A landscape with many peaks, sampled at points; each row gives a point and its height.
From any point a climber takes the steepest step (rise divided by distance) to one of its 2 nearest points. It stops when none of these is higher. Distance is the straight distance between rows; heights are no part of it.
(539) h=590: [ 88  94 144 126 121 147 150 149 124 130  61  93  67 121 157 106 103 111
  86 159 102 101  90 159]
(2174) h=104: [169 184 106 148  81 176  76  86 143  66 114 175 124 140  92 136  95 102
 161 140 120 109  78 131]
(1642) h=393: [168 137  99 130  89 123  87 149 174 111 170 174 140 106  83 121 157 155
 132 118 140 121 162 170]
(1143) h=523: [128 116  85 106  93 119 119 166 188 147 125 187 118 123 114 124 149 207
 126 149 144 138  96 157]
(876) h=416: [155 161  96 125  88 159 106 142 155 107 156 152 133 150 109 123 135 199
 161 120 170 108 146 104]
(1871) h=175: [140 171  61 120  72 113  79  99 154 133 155 116 135 146 109 130  97 117
 162 110 105 115 136 109]
(353) h=156: [117 114 124 110 137  93 168 138 109 145 141 154 156 125 138 107 158 166
 116 180  98 185  97 121]
(221) h=161: [142 145 186 126 133 127  85  88 119 104 106 110 126 128 147 157 106  42
 152  59  96 153  95 152]
(445) h=573: [126 123 169 130 135 121 122 129  40 128 102 123 142 131 127 148 138  80
 144 144  85 171  66 131]
(1469) h=660: [116 135  80 125  71 161  88 123 173 100  68 158  65 150 103 149 123 119
 153 172  94 127 104 147]
(1572) h=518: [112 130 128  96 125 152 125 110 171 187 107 143 155 107 111  97 135 140
 174  97 176 120 144  91]
(2159) h=620: [113 137 107 106 110 143 119 134 207 132 101 110  93 131 169 117 129 171
 147  96 159 102 139 118]
(546) h=176: [162 126 145 166 137 113  90 151 113  53 136 122  99 128 166 152 153 113
 113 106 131 101 149 172]
(2272) h=741: [139 140 128 142 111 109  80 123  84 132 133 134 144 113  99 135 121  54
 140 117  86 106 129 164]
(149) h=110: [139 144  93 115  83 113 156 105 106 121 176 150 187 119 131  75 114 155
 107 140  99 144  67 127]
(2274) h=742: [128 117 145 130 155 121  99 162  96 139  64 110  96 107 153 156 133  98
 127 124 136 123 107 136]
(950) h=146: [141 161 137 107 124 110 139  95 153 104 150 131 143 137 176 131 122 142
 146  91 111 168  91 109]
(2016) h=768: [135 144 104 141 118  74  92 124  69 144 134  81 148 127 127 148 108  61
 117 126  68 118 133 141]
(104) h=238: [106 130 104 128 122 101 109 145 220 111 154  87 110 150 159 135 138 143
 130  76 108 141 192 133]
(52) h=385: [ 76  95 132  83 114 157 140 127 138 191  59 135 105  96  86 101 126 106
 142 146 124 115 107 141]
(286) h=27: [106 156 159 117  82 159 134  57 134 133 118 140 142 168  69 140  87  78
 192 129  93 171 109 120]
(1538) h=701: [128 149 171 135 145 156  90 125  87 124  85  98 113 146 125 171 126  84
 191  97 129 149 147 101]
(1820) h=386: [126 116  63 153 108 119 137 124 133 141 169 113 133 134  81 108 123 145
  86 168 125  83 215 134]
(932) h=548: [121 120 163 125 140 182 119 137 153 127  77 167 101  88  99 134 156 125
 168 113 182  93 146 139]
(929) h=428: [ 80  93 127 104 137 143 166 109 123 217  93 145 148 100  97  92 114 131
 127 180 144 133 100 105]
(341) h=555: [160 156 142 128  96 140 133 120 159  90 166 193 160 140  72 136 149 162
 178 129 130 191 136 129]
(1255) h=57: [ 83 109 183 113 128 133 164 105 105 151 136  89 146 162 114 124 124  91
 157 115  42 198 124 131]
(1687) h=326: [101 112 189 162 135 173 130 126  94 110 139  80 119 151  99 117 137  74
 136  89 109 108 189 152]
(1297) h=574: [ 97  98 158 111 158 107 153 125  93 198  79  99 144 117 159 130 122 117
 134 140 142 159  86 105]
(733) h=605: [118 130 139 129 159 113 149 130  55 170 114  84 147 145 153 117 117 139
 128 152 145 154 101  74]
(1170) h=542: [ 90 111 165 126 122 147 142 110 128 172 133 117 154 105  91  93 122  95
 141 104 118  96 171 155]
(1355) h=770: [151 141 124 131 155 127  85 148  55 171  66  98 110 118 136 152 105  76
 142 131 147 112  83  91]
(2119) h=204: [129 107 132 108 157  99 174 150 136 156 137 172 167 124 135 112 167 202
 119 165 161 181  96 116]
(971) h=240: [137 126 141 159  81 136 138 115 108  57 145 115 113 158 107 111 154 111
  96 164  57 126 154 172]
(251) h=298: [137 122 148 187 156 145 126 135  97  93 155  91 113 140 121 137 133 107
  85 119 161  68 207 131]
(505) h=481: [102 108 140 122 130 152 193 102 104 162 131 135 153 111 118  72 122 138
 107 153 148 118 110 114]
(1475) h=250: [114 143 110 124 111 113  90 130 212 130 134 109 103 151 113 147 138 134
 184  70 118 151 208 110]
(87) h=419: [ 81  75 209 113 190 115 193 137 139 188 126 102 160 128 127 117 155 125
 134 110 130 180 156 115]
(945) h=671: [153 161 162 131 135 134 128 117 107  69 112 106  89 180 165 179 124 121
 155 120 110 192  93 117]
(639) h=631: [143 109 166 110 161 111 143 164 149  79 117 173 117 118 163 152 190 165
 142 109 136 171 105 147]
(1511) h=220: [135 136 127 106 155  62 120 147 133 137 143 113 125 114 196 146 135 118
 115  89 118 148 102 163]
(1872) h=167: [155 134 145 179 140 112  96 150  65  74 116  81  86 147 155 157 151  94
  99 125 105 107 162 152]
(1622) h=641: [119 124 101 124 148 137 121 166 115 144  86 143  95 144 152 140 138 175
 135 153 185 109  90  88]
(2266) h=114: [144 188 126 146  93 155 114  85 150  70  98 153  94 176 102 164  90  93
 166 159 113 156  79 125]
(498) h=640: [110 137  76 103  90 125  90 129 149 134  87 182 118 126  97 133 125 128
 158 166  97 158  71 136]
(509) h=207: [116 132 192 116 139 115 156  94 190  97 165 122 130 121 146 125 142  97
 130  56  65 182 140 170]
(901) h=269: [113 100 155 121 163  99 169 144 121 130 131  95 107 104 183 117 135 117
  58 134  98 132 115 177]
(610) h=130: [132 120  87 153 102 129  81 114 109 132 113  98 104 129  92 128 120  78
  97 161 109  57 157 146]
(182) h=262: [127 137 102 149  92 117  77 112 184 136 159 109 114 131  77 131 143  97
 154  88  99 123 224 146]
(2112) h=39: [ 95 135 171 111  92 133 147  67 122 136 142 111 150 159  89 112  88  69
 160 127  52 171 121 143]
(1447) h=505: [113 105  54  92 107 116 132 166 207 174 137 154 106 136  99 124 143 200
 120 146 146 121 161 141]
(723) h=177: [146 153  62 133  90 132  65 149 138 101 113 148 100 149 138 145 126 141
 124 145 127  90  81 126]
(1346) h=837: [129 133  63 118 130  57 127 135 139 160 185 123 156 143 141 135 111 158
  86 136 137 107 151 127]
(2187) h=275: [130 101 151 154 135 126 150 166 136  91 124 137  99 114 105 126 173 130
  99 147 107 119 186 186]
(232) h=277: [143 127 105 141 152 185 115 120  70 153 101 144 130 111  87 127 100 100
 119 180 187  66 123  85]
(1518) h=614: [121 122 103 111 155 105 130 158 103 145  79 136 107 142 186 137 133 172
 115 161 164 154  47  96]
(1750) h=126: [141 194 140 134  96 154 127  82 145  77 115 136 116 176 142 156  85 129
 171 128 139 172  61  75]
(1489) h=615: [118 131  71 102 121 108  73 148 134 175  85 188 129 100 127 130 120 120
 148 149 134 122  38 141]
(771) h=221: [126 145 128 145 111 118 141 121  98  80 159 100 139 155 111 133 135 113
 109 141  59 160 159 139]
(197) h=195: [120 125  79 119  90  89  91 127 164 147 132 110 113 117 154 121 106 112
 105 115 104  97 122 161]
(330) h=142: [138 146  67 160  84 113  76 132  78 108 133  82 106 160 111 141 114  99
 113 160  91  96 160 112]
(350) h=358: [146 121 140 122 130 110 136 131 114 148 137 172 159  84 121 113 137 119
 128 123 128 133  89 158]
(1794) h=118: [129 157 169 105 103 167 176  66 132  83 167 117 156 130 146  70 115 126
 128  94  86 139  94 126]
(700) h=205: [131 125  83 110 112  65  92 132 147 122 136 128 108 122 183 148 129 120
  93 119  91 121  86 192]
(1137) h=370: [165 128 113 158 119 112 116 133  97 100 162 163 142  92 109 108 122 101
  69 151 115  78 101 171]
(1559) h=330: [147 149  92 131 149 147  84 125 116 155 101 116 123 114 166 139  77 118
 110 129 204  62  81  84]
(1264) h=729: [129 130  48 120 106 171 121 146 134 136 127 162 110 135  78  94 119 176
 101 194 163  75  97 111]
(2021) h=797: [129 134  55 116 126  65 112 151 116 173 138 121 142 139 167 149 104 146
 101 158 145 115  99 117]
(1062) h=708: [136 124 114 150 154  97 158 106  77 152 167  98 165 105 144 128  77  97
  73 139 143  99 142 125]
(1989) h=94: [167 161  87 134  98 116 108 123  93 126 175 180 194 116  96  99 113 142
 127 151 126 121  76 130]
(412) h=591: [ 81 127 147  98 114 120 137 132 227 143  98 115  92 154 134 135 135 150
 182 101  97 187 154  86]
(301) h=532: [126 106 156 125 160 158 192  96 120 163 146 135 179 105 145  88 109 166
 105 147 197 127 118  80]
(25) h=517: [107 133 142 109 112 125 142 115 128 148 105 142 148 140 111 126 136 133
 182 136 101 189 111 104]
(1834) h=745: [113 123 122 140 156  99 138 133 102 168 135  73 135 122 147 145  99  93
  99 119 128 119 180 128]
(1878) h=597: [149 142 170 131 143 134 146 116  21 100 144 135 168 138 122 131 147 112
 136 151  93 159  76 110]
(2067) h=760: [128 150  57 113 104 170 114 135 111 139 119 124 111 147 109 108 107 158
 133 165 173  78 110  73]
(2255) h=637: [126 158 148 120  94 163  94  91 186 107  73 107  86 137 148 144  95 103
 181  85 132 141 104 122]
(1766) h=201: [106 133 134 137 108 131 157 148 108 100 122  95 101 166 124 142 142 144
 135 147  82 160 153 112]
(2083) h=654: [133 106 131 158  71 189 117 124 168  90 117 149  91 121  93  83 154 142
 112 143 125  78 163 168]
(1139) h=581: [115 126 127 114 152  99 148 163 108 136 101 107 114 169 186 156 157 172
 146 157 113 194  87  89]
(558) h=290: [142 138  53 145 150 131  78 156  67 149 132 164 137 122  99 137 105 117
  97 196 160  77  64 108]
(2280) h=884: [139 130  92 127 134  77 134 133 133 181 186 136 179 105 105 129 131 145
 118 125 137 133 179 131]
(401) h=153: [158 139 117 163 123 131  74 149  64  99  94  59  78 161 142 163 119  95
 114 145  98 101 130 118]
(1893) h=312: [129 126 175 180 140 170 141 108  60  97 147  68 130 133 120 113 116  85
 109  97 144  69 178 125]
(59) h=219: [129  98 184 131 166 152 156 154 125  93  97 168 111  78 161 123 152 130
  92 138 166 106  78 172]
(26) h=436: [161 143 126 160 137  91 134 143  74 105 196 135 164 125 113 136 141 121
 115 116 113 117 183 144]
(896) h=785: [ 95 122 150 132 169 100 172 122 112 173 175  75 168 125 136 111 119 100
 114  89 113 140 180 110]
(2196) h=128: [151 158 107  99 110 104 152  85 122 119 163 136 176 153 159 106 121 154
 141 137  92 193  57  94]
(133) h=371: [127 134 122 113 110 111 173 110 171 129 166 130 159 102 142  71 107 146
  87 114 129 103 124 147]
(1271) h=404: [161 154  88 148  60 150  93 114 183  81 174 155 141 137  95  96 133 168
 133 104 130  98 152 145]
(354) h=657: [128 141 142 122 136 132  90 155 156 114  67 140  82 137 159 191 155 147
 182 111 153 152 126 115]
(2046) h=666: [114  86  95 128 157 156 128 172 138 135  93 159  97 118 129 152 135 181
 100 180 193 106 117 124]
(1758) h=607: [129 126 142 115 156 121 154 159 118  82 127 155 118 159 165 142 181 198
 139 142 132 176 107 104]
(687) h=485: [148 145 148 151 174 112 130 158 102 109 178 127 145 147 141 162 176 168
 145  98 170 134 194  94]
(2229) h=144: [105 142 170 125 132 154 187 101 149 106 164  52 135 146 163  86 116 138
 126  63 109 138 150  91]
(644) h=642: [175 149 105 132 156  98 107 122  57 111 162 160 171 132 155 133 135 138
 117 141 142 141  43  96]
(468) h=602: [100 126 115  92 111  91 141 131 202 158 118  98 120 114 179 111 110 147
 139  84 119 138 129 122]
(878) h=694: [153 122 102 132 185  78  86 167 109 165 127 168 125 124 162 188 145 144
 131 122 189 124 116 127]
(1784) h=116: [134 106 121 183 123 125 120 137  56 120 133  92 108 147  94 141 118  78
  72 186 107  78 172 146]
(1482) h=185: [102 130 195 130 144 127 139 110 172  91 138 104 110 160 122 162 135  87
 148  88  68 189 153 146]
(998) h=256: [127 129 145 141 133 193 146 125  81 117 100 149 130 113 104  99 112 122
 123 159 177  81  95  85]
(416) h=646: [116 118 170 120 134 135 129 164 182  82  80 158  81 135 163 167 174 160
 168 110 127 175 122 146]
(275) h=633: [128 151 114 116  93 165 122 120 182  74 109 128  99 154 169 110 114 169
 135 110 144 111  99 113]
(1650) h=639: [ 91 107 136 121 126 133 173 138  54 174 109  97 140 158 111 115 136 130
 144 178 111 167 128  77]
(646) h=338: [112 104  53 112 148 120 115 126 123 175 115 133 113 121 103 142 100 131
 106 187 161  88 148 106]
(2264) h=504: [132 109 205 127 158 110 154 131 122 120 165 162 170 112  84 131 176 121
 154  97  92 192 158 158]
(191) h=492: [126 123 147 116 137 149 145 120 136 191 143 144 173 124  77 102 158 155
 187 107 180 149 184  66]
(2136) h=629: [122 103 105 139 158 138 167 116 140 158 148 117 141 119 152 136  85 152
  96 150 182 104 183  92]
(1089) h=274: [122 139 119 164 104 135 101  99 151 128 165  72 135 133  83  99 127  94
 117  84 117  80 224 142]
(2285) h=169: [161 149 177 104 172 132 169 121 146  76 170 112 113 126 197 117 160 150
 100  80 112 155 122 129]
(800) h=168: [130 151 204 133 138 154 122  98 154  79 111 123 109 144 141 167 126  77
 159  77 100 166 117 150]
(1158) h=194: [153 133 114 120 125  91 101 140 143  81 138 165 119 117 146 146 153 118
 108 131  87 138  86 199]
(2005) h=288: [139 138 127 165 114 114 126 100 123  88 182  80 136 133 136  98 132 109
  85  96 102  95 180 154]
(2111) h=78: [ 92 108 166 137 132 140 152 140  53 148 123  64 127 163 100 130 123  93
 134 151  55 156 144 143]
(333) h=100: [114 105 231  88 163 145 160  95 131 128 102 127 136 128 158 120 154 112
 165  85 105 192  74 143]
(850) h=300: [130 125 139 159 136 115 133 119 126  86 149  67  97 129 173 121 129  90
  62  80  94 106 161 176]
(867) h=259: [137 114 107 167  87 133 131 149 126  80 156 152 111 141  78 119 164 149
  99 174  90 117 171 177]
(84) h=661: [149  98 131 123 201  77 121 142 152 167 137 170 143  84 163 184 122 150
 109 118 195 135 144 153]
(1829) h=366: [ 96 105 207 117 161 140 158 124 114 157 123 117 148 151 125 119 175 128
 179 101 131 176 155  81]
(1010) h=562: [ 93 117 122 105 115  76 143 136 163 184 125 133 148 143 102 131 146 136
 176 135  79 198 149 104]
(2235) h=347: [161 114  94 145 108 129 137 138 127  80 169 167 133 121 130  90 134 163
  55 168 127  88  92 185]
(141) h=684: [106 123  62 126  62 150 111 127 144 119 100 122  92 158  88 106 131 144
 130 183  78 111 135 136]
(1428) h=329: [134 122 172 117 124 135 152 107  99 103 125 166 156  97 122  97 135 105
 114 126  83 139  71 169]
(2004) h=667: [146 148 128 118 149 123  94 136 134 131  92 115 107 135 176 156 130 138
 177  76 177 124 125  84]
(1604) h=407: [120 100 140 131 118 125 154 115 199 143 164 126 147  75 116  83 117 131
  93  96 139  99 168 188]
(1759) h=672: [ 95 130 140 128 116 181 148 123  73 154 106  97 134 163  82 113 133 123
 179 155 119 138 145  62]
(1620) h=391: [172 124  78 155 126 111  96 141  82 137 163 161 163 103  86 137 111 107
  89 168 140  79 139 152]
(659) h=535: [120 137 145 103 116 188 105 123 150 140  81 160 104 111 111 112 147 142
 188 106 195 109 122  77]
(995) h=361: [112 105  52 111 129 132 124 135 146 173 121 106  97 133  72 137 129 137
 110 179 156  83 207 114]
(714) h=718: [148 138 131 149 128 133  83 135  79 134 129 148 137 115  60 146 148  91
 157 132 123  95 172 137]
(840) h=311: [111 111 180 183 143 152 113 115 122  90 122  85 100 122 140 127 150  60
 100  71 109  99 174 189]
(448) h=589: [113  96 103 111 133 123 129 124 160 185  96 151 120  81 137 114  89 133
 108 148 178  93  99 147]
(2057) h=248: [157 104 146 120 134 138 159 139 143 160 149 192 183 104 103  95 161 201
 133 157 194 155  94 121]
(2250) h=449: [163 142 116 143 153 143 121 126  94 139 151 155 169 120 118 126 115 155
 124 127 206  94 140  91]
(506) h=541: [123 101 115 113 145 112 126 181 155 157 104 188 112 105 111 150 174 178
 155 151 165 152 128 146]
(403) h=183: [153 135 163 107 175 126 170 133 131  90 156 140 131 120 202 120 147 182
 103  95 173 133 101 110]
(685) h=644: [142 153 134 133 101 159  97 123 170  64  80 118  72 148 174 160 111 123
 148 109 123 133  90 134]
(132) h=558: [ 89 114  99 106 103 123 141 116 181 189 129 110 136 111  82  98 114 111
 143 119 118 103 180 131]
(701) h=170: [149 189  69 138  75 142  73  98 150  91 139 107 103 180 110 153  98 126
 176 120 127 118 162  88]
(493) h=412: [166 118  91 164 146 105 126 120  91 125 197 132 164 120  93 127 108 122
  82 158 143  85 198 145]
(1446) h=343: [ 88 111 199 138 150 164 150 135  93 133 132  79 131 157 121 133 148 107
 163  88 111 152 170 107]
(1788) h=143: [129 185 137 121  87 141 164  77 189  71 146 115 104 191 140 129  80 145
 151 121 113 173 105  93]
(1761) h=106: [141 162 172 131 114 183 151  81  99  91 147 119 160 125 141  75 114 124
 142  98 134 120  80  86]
(150) h=655: [162 161 139 139 111 114 105 111 138  56 112  81  85 165 174 169 100 101
 124 116  90 171  99 141]
(427) h=564: [104 105  89 117 119 103 129 156 112 158  85  96 102 109 164 119  97 119
  80 180 112 104  83 154]
(1121) h=619: [153 149 147 137 148 133 138 108  36 129 140 146 188 130 146 114 128 110
 129 137 144 130  55  86]
(613) h=556: [120  98  72 126 132 115 115 127 152 170  98 135 121  96 134 112  73 111
  59 180 147  74  89 165]
(2071) h=734: [ 94 144  62  97  81 152 136 126 145 155 109 101 117 157 124 102 102 172
 147 154 132 125 126  80]
(438) h=503: [148 132 122 130 136  92 109 170 157 112 163 150 131 142 140 160 157 173
 144  98 149 150 176 117]
(2094) h=154: [153 156 148 122 113 119  88  95 137 104 124 142 133 110 169 144 107  93
 154  81 118 141  68 138]
(151) h=172: [ 94 124 122 115 111 100 168 136 176 109 146 105 122 164 148 117 134 168
 135 129  65 175 152 116]
(157) h=687: [127 124  89 149  87 193 132 133 133  90 117 144 102 140  99  78 134 157
  99 176 136  65 131 125]
(207) h=758: [125 124  74 114 146  61  97 161  85 171 109 122 127 120 154 157 108 101
 100 169 117 130  69 141]
(1983) h=380: [168 129 133 125 118 115  93 140 157 126 139 189 153  76 107 122 146 125
 133  98 150 116 117 175]
(982) h=98: [ 98 108 141 158 154 115 155 150  58 139 132  95 121 141  90 136 138  97
 100 169  94 118 187 150]
(1847) h=630: [116 116 159 145  93 165 114 115 161  91  98 129  96 128 106 112 142 103
 139 110  95 105 158 173]
(2170) h=281: [168 104 166 134 132 155 168 147 139 153 154 198 169  74  71 106 143 165
 114 149 195 141 137 143]
(753) h=670: [135 108 124 140 176 123 179 115  96 126 178  95 163 133 164 136  95 150
  70 136 164 117 156  90]
(1391) h=609: [128 135  89 101  95  88 110 140 176 166 143 176 145 126  94 145 138 153
 167 132 100 174 132 144]
(363) h=604: [101 119 183 126 108 166 151 119 167 111 116 142 131 120 102 107 147 109
 162 116  85 152 140 164]
(2284) h=133: [124 158 100 105 107  84 160 106 117 108 164  79 127 146 171 123 108 132
 100 127  55 170 102 125]
(1919) h=335: [146 120 127 134 115 139 159 143 152  94 168 162 135 104 120  90 144 177
  78 134 147 104 136 165]
(585) h=659: [141  91 126 135 161 115 141 109 100 169 137 147 163  78 123 129  69  81
  73 156 140  94 110 153]
(2102) h=313: [149 134  65 151 157 131  79 151  91 142 109 130 110 125 150 138  77 111
  91 172 162  57  49 105]
(398) h=688: [161 176 151 152 126 132  81 123  96  83  97 102 102 167 140 195 113  98
 179 101 130 157 126  98]
(1716) h=521: [132 116 126 114 149  91 111 181 180 146 119 169 126 133 126 165 174 186
 180 120 135 169 167 121]
(2233) h=531: [102  75 200 130 189 146 166 137  77 187  76 134 129 105 131 139 136 107
 122 152 161 135 111 126]
(1732) h=480: [109 109  52  79 140 111 128 140 189 198 123 151 132 124 101 134 131 176
 143 139 186 106 163 103]
(789) h=584: [153 162 110 109  80 118 112 115 197 120 153 191 142 124 100 129 124 157
 170 124 126 167  99 134]
(1423) h=182: [151 133 110 143 110 132  81 150 127  76 116 153 102 137 123 146 156 128
 117 139 114  95 120 157]
(1288) h=610: [116  73 152 146 159 144 141 113 121 160 111 154 134  67 104 123  94  96
  77 152 141  87 158 175]
(1571) h=160: [146 185 100 132  93 119 105  92 189  66 157 110 108 185 151 152  96 131
 150  92 119 148 143 104]
(892) h=583: [ 87 129  77  83  99 100 121 136 210 182 107  96 117 120 129 123 118 132
 165 108 104 134 162 118]
(1400) h=131: [104 138 165 111  84 156 176  76 153  99 158  67 130 152 144  82  98 117
 124 103  66 149 125 127]
(1175) h=299: [110 103 173 110 150 129 168 128  89 117 110 137 121 100 153 113 146 106
  84 146  82 148  68 171]
(46) h=155: [121 145 154 135 138 154 169 130 139  82 146  84 110 139 176 114 137 150
 109  81 130 117 150 104]
(1474) h=308: [122 118  60 122 163 155 110 134  84 165  89 101  98 132  92 156  89 119
 107 203 167  75 128  74]
(338) h=693: [134 122  64 137 132 157 120 165 135 117 118 167 103 146  94 140 147 184
 106 197 180  94 148 113]
(2286) h=96: [160 169 125 159  80 147  71  86 164  54 137 151 114 140 128 130 111 100
 142 106 115 104 121 158]
(1473) h=662: [157 145 113 128 152 118  96 157  94  87 135 192 138 143 158 150 158 176
 133 133 149 142  45 121]
(905) h=696: [122 136 121 148 116 154 117 134  59 127 122 128 134 148  90 136 140 109
 159 156 124 118 138  99]
(1852) h=237: [122 120 178 146 143 188 154 131  99  87 100 155 117 111 140  93 139 130
 105 139 163  87  89 128]
(813) h=488: [ 97  88 184 127 150 125 182 136 164 128 174 125 158 112  97  90 156 114
  92 110  91 141 188 177]
(3) h=148: [109 154 112 119 109  75 154 116 163 127 182  75 141 165 152 118 111 140
 127 105  57 190 147  98]
(1680) h=242: [139 126 126 100 175  68 148 134 119 116 169 107 131 112 193 128 140 134
  71 119  82 156 116 163]
(1998) h=461: [167 134 161 144 170 110 165 138  68  89 191 135 175 134 131 134 168 153
 112 111 143 152 157 107]
(2217) h=563: [112  94 111  89 134 100 107 154 181 191  84 183 113  77 103 134 156 133
 159 136 138 142 122 152]
(1096) h=832: [124 123 139 133 173  92 151 117 120 189 184 119 189 101 108 132 118 112
 135  89 149 146 194 116]
(591) h=351: [134 146 157 144 132 158 123 130 103 129 104  41 100 138 154 115  90 114
 117  82 143  95 136  99]
(837) h=709: [103 137  73 118  57 141 151 111 143 137 137 112 132 146 105  84 104 141
 122 169  90 114 135 117]
(174) h=570: [113  95 167 136 151 163 139 121 145 160 108 133 124  88  97 109 128 105
 130 109 168  84 168 150]
(1617) h=307: [164 100 168 144 129 177 140 162 133 103 126 192 128  93  79 116 160 146
 111 147 183 108 145 170]
(853) h=115: [146 137 200 114 162 137 138 107  90 107 114 139 141 120 183 134 153 110
 146  92 124 170  72 119]
(589) h=80: [178 135  81 133 118 120  87 133 127 142 152 196 168  93  95 113 114 142
 107 143 158  91  54 149]
(1524) h=588: [118 112 107  98 136  96  84 144 132 195  64 158 118  98 111 146 142 100
 164 142 127 138  92 135]
(1995) h=516: [120 152 146 120 106 121 150  94 152 104 149 153 142 158  91 129 135 148
 175 134  91 199 138 104]
(1257) h=438: [ 88  98 145 143 122 127 154 138 197 124 149 103 112 108 115  93 142 116
  97 102  98 118 199 173]
(548) h=677: [168 143 101 133 157  95  61 163  97 109 121 176 130 133 151 185 155 141
 156 127 153 129  94 128]
(959) h=623: [104 142 129  94  91 152 118 110 200 127  81 121  87 162 131 141 104 137
 185 121 124 161 124  89]
(1553) h=342: [133 138 106 129 133 134 117 124 115 154 114  62 110 127 163 123  77 118
 108 103 179  70 133  87]
(1092) h=368: [ 75 103 170 103 112 180 146 118 155 180  60  98 103 116 131 101 114 116
 157 107 142 109 113 122]
(1301) h=559: [ 95  89 211 115 144 138 168 136 148 137 134 149 147 112  95 106 166 121
 151  92  99 160 155 163]
(1863) h=720: [121 114 186 138 167 127  84 152  97 159  75 112 105 110 133 172 148  71
 163  94 152 121 141 136]
(1513) h=184: [137 150  45 113  79  95  80 126 146 140 141 146 131 127 108 121 112 125
 127 136 101  99 112 150]
(1644) h=798: [137 149 115 143 146  90  82 134  53 161 103  82 135 122 126 170 109  66
 136 121 123 119 123 110]
(224) h=202: [148  95 142 113 183 116 163 153 136 113 128 165 117  97 194 129 154 176
  77 133 167 134  82 158]
(1537) h=129: [148 143 171 112 162  99 146 115 112 116 153 114 161 136 169 142 160 149
 150 104 121 191 115  90]
(42) h=587: [103  82 114 148 161 151 159 135 120 160 110  94 107 114 148 163  70 136
  71 178 166 104 184 107]
(1261) h=482: [ 81  67 191 126 184 150 191 147 115 182 103 130 136 115 118 129 147 128
 133 152 159 147 163 110]
(1744) h=627: [117  97 100 114 169  78 121 137 163 179 113 147 122  81 159 159  99 125
  98 126 164 107 143 168]
(1605) h=468: [144 138 149 138 135 163 150 114 101 156 155 142 183 115  88 107 137 129
 145 113 187 108 164  87]
(854) h=612: [105 118 136 135  89 150 128 125 127 103  80 107  91 122 123 106 121  96
 114 142  92  99 109 158]
(627) h=431: [156 169 105 121 120 141 137 127 101 119 154 148 154 146 147 117 137 174
 147 116 164 117 119  75]
(1520) h=676: [159 170 136 134 149 111  86 148 100 101 117  86 112 145 194 181 132 115
 152  68 154 132 129  91]
(538) h=226: [126 133 134 114 140  86 138 119 191  91 177  96 132 129 167 132 146 136
 115  58  85 157 162 147]
(279) h=359: [107 130 165 125 121 169 121 122 120 167  72  69 116 117 133 117 107  98
 155  76 157  98 126 104]
(786) h=120: [145 152  86 128 107  94 126 137  83  98 158 109 133 162 154 130 125 132
 115 150  77 144 102 125]
(942) h=586: [117  74 143 124 169 151 175  95 158 171 134 141 158  82 158 137  89 158
 102 135 202 122 160 101]
(369) h=292: [148  99 173 157 142 137 128 156 123 109 134 172 140 103  62 137 181 125
 130 144 143 123 179 180]

For each start below, name the point where the climber stops.
(558): (2067)
(1794): (2067)
(2235): (2067)
(1732): (2067)

Call two points neighbours if one is among the 2 nearest of the other. Go from one point of each pair to the other, from neighbour to neighbour, staying as high as possible. Name the lowest point that can't be avoided.
(1847) and (2136): (427)
(1644) and (2067): (1139)
(685) and (878): (613)
(1617) and (1391): (353)
